A landscape with many valleys, sampled at points; each row gives a point and its height.
A ball rolls from a point to the lowest of its 4 nearest points, and stops where none of them is lower. Distance is the straight distance between rows; heights are no part of it.
j662 height 19.3: [130 195 124 131 123  77 127 146 158  49 118 149]
j938 height 9.5: [ 87  71 133 126 127 162 164  71 122 202 103 121]
j90 height 32.1: [108 119 157 128 126 133 119 135 133 133 113 104]
j474 height 51.0: [ 93 104 112 106 156 142  90 158 131  93 157 144]
j719 height 16.2: [156 171 164 138 107  80 154 126 155  88 106 103]
j533 height 26.1: [139 120 163 125 121 124 128 119 134 146 117  91]
j130 height 20.3: [ 86  94 150 124 128 153 131 103 126 167 111 111]
j325 height 62.2: [ 84 117 102 102 147 167  90 130 122 124 146 156]
j112 height 24.9: [144  91 168 113 137 131 128 107 142 139 142  91]
j965 height 17.3: [175  90 164 124 137  89 140 140 150  87 153  96]
j62 height 31.9: [130 185  94 138 116 124 104 156 111 123 109 152]
j866 height 8.1: [128 140 113 127 148  90 111 177 148  38 149 153]
j364 height 49.3: [142 166  90 125 125 163  98 145 115 126 135 168]
j353 height 27.0: [131  83 164 120 143 110 129 150 144  95 145  99]
j993 height 17.5: [191 138 165 116 123  90 145 117 150 107 133  88]
j867 height 40.7: [ 67  68 129 113 139 171 152  82 127 173 105 128]
j503 height 18.3: [131 165 149 132 117  97 128 146 146  92  98 106]
j494 height 14.9: [ 92  90 138 138 120 149 145  94 114 200 110 112]
j955 height 20.1: [132 140 146 139 134  71 136 163 158  44 130 126]
j629 height 19.4: [ 66  90 120 142 128 156 146 100 107 198 101 131]
j545 height 23.8: [202  94 145 100 144  79 125 114 136 107 169  99]
j291 height 21.1: [163 125 148 144 105 119 147 103 108 195 115  94]
j206 height 15.6: [129 141  84 127 126 190 105 126 103 155 147 177]
j64 height 58.5: [ 85 104  86  97 150 192  96 114 120 126 156 177]
j883 height 15.5: [ 83  93 141 116 145 139 111 141 139 114 130 116]
j571 height 21.4: [201  72 150 116 145  77 130 132 138  98 176 108]
j398 height 24.5: [ 62 110  94 151 131 149 138 119  92 198 107 140]
j953 height 34.0: [115 140 144 131 118 124 119 142 125 127 102 107]
j737 height 16.6: [138 221 111 140 106  86 128 136 145  58 114 164]
j915 height 19.1: [127 112 159 126 140 102 127 157 152  80 135 105]
j185 height 78.3: [ 48  84  91  92 151 186 115  96 123 138 134 166]
j271 height 14.5: [157 142 168 132 126  73 152 140 161  65 125 101]
j36 height 20.4: [175  84 164 115 142 101 131 130 145 110 155  96]
j138 height 27.1: [120 157 123 118 132 112 107 161 140  76 122 138]
j814 height 25.4: [110  73 155 113 136 156 141  76 136 178 122 107]
j469 height 69.1: [ 61  41 134  94 153 171 161  80 144 149 121 124]
j266 height 45.9: [141 146  95 113 133 182  95 139 121 111 158 169]
j99 height 36.4: [ 80  61 150 104 148 159 142  93 141 147 128 115]
j149 height 23.7: [140 189 104 122 127 114 107 153 143  70 124 158]
j304 height 49.2: [142 177  73 151 115 144 111 150  97 150 125 169]
j490 height 26.3: [140 144 157 142 104 113 135 130 124 152  99  93]
j473 height 47.6: [153 157  85 145 119 182 115 139  99 152 146 175]
j983 height 27.9: [106  99 158 118 136 140 120 120 136 137 124 103]
j548 height 10.8: [151 126 169 124 130  96 139 140 153  91 125  92]
j48 height 18.6: [127 198 129 141 106  83 135 143 140  83  94 130]
j909 height 17.4: [168 192 162 157  88  72 168 115 147 107  94 102]
j292 height 30.4: [186 143 149 137 103 106 145 105 114 178 111  89]
j365 height 53.0: [123 117  95 102 146 203  91 126 121 118 170 178]
j24 height 20.8: [125 151 145 126 129  99 123 158 148  78 115 111]
j851 height 22.5: [165  61 159 108 150 109 130 119 142 119 170  98]
j753 height 17.7: [182 108 166 132 129  68 152 146 156  66 149  99]
j650 height 41.8: [127 118  85 134 125 226 130 108 107 171 166 189]
j407 height 31.4: [ 95 148  95 157 119 128 123 149  91 182 110 131]
j639 height 39.5: [102 126  67 139 132 187 123 118  88 184 144 182]
j679 height 53.1: [144 146  70 162 127 186 133 137  86 186 157 178]
j221 height 30.6: [126 152 127 138 138  65 131 169 156  26 142 150]
j275 height 21.8: [154 110 160 118 120 131 132  95 121 174 125  93]
j148 height 16.8: [116 109 146 145 113 139 139 107 114 188 105 103]
j885 height 51.1: [ 53  97 103 116 140 171 119 103 115 162 113 148]
j541 height 30.5: [137 165 144 153 103 104 141 142 124 137  89 107]
j498 height 12.9: [100 140  83 134 129 158 102 134  95 169 121 161]
j33 height 60.4: [139 126  68 173 145 200 167 135  89 207 178 176]
j163 height 19.5: [171 157 161 135 101  97 149 123 140 122 106  94]
j418 height 10.1: [186 126 153 113 119 107 130 102 130 152 131  87]
j934 height 23.5: [156 197  94 135 112 126 112 149 122 102 121 171]
j169 height 33.6: [144 156 102 110 139 149  96 155 135  80 148 166]
j761 height 18.8: [133 216 109 154  96  82 138 142 126 102  92 149]
j159 height 35.4: [123  97 145 132 145  87 125 177 149  55 140 125]
j800 height 22.7: [212 106 148 104 137  62 133 123 147  95 164 102]
j437 height 28.0: [112  63 161 105 148 146 133 101 144 138 149 102]
j854 height 27.7: [206 164 150 120 103  79 149  97 137 129 115  91]
j616 height 39.2: [110 163 115 147 114 123 112 148 109 140  98 127]
j781 height 70.4: [100 141 112 114 128 147  95 145 121 120 121 142]
j144 height 15.3: [107  90 138 151 119 141 162  91 103 217 110 109]
j147 height 19.2: [151 223  91 147 103 105 130 135 124  88 116 176]
j540 height 33.5: [ 76  81 141 110 151 149 117 124 137 127 132 117]
j164 height 37.7: [ 94 135 130 141 115 134 117 133 112 163  99 117]
j104 height 47.0: [ 94 133  54 158 145 153 138 137  80 207 143 166]

Call two points neighbours if one is among the 4 nearest of the other. Go from one point of each pair to the other, from neighbour to neighbour, staying as low as possible. Name the highest point that can't be avoided.
j883, j498 | j407
j938, j418 | j275
j883, j737 | j983
j418, j866 | j955
j548, j418 | j993
j418, j737 | j48

For each start below, name the point where the ball stops.
j909 | j548
j437 | j418
j955 | j548
j934 | j737
j291 | j938
j169 | j737
j885 | j938
j185 | j938
j398 | j938
j325 | j883
j164 | j498
j616 | j498
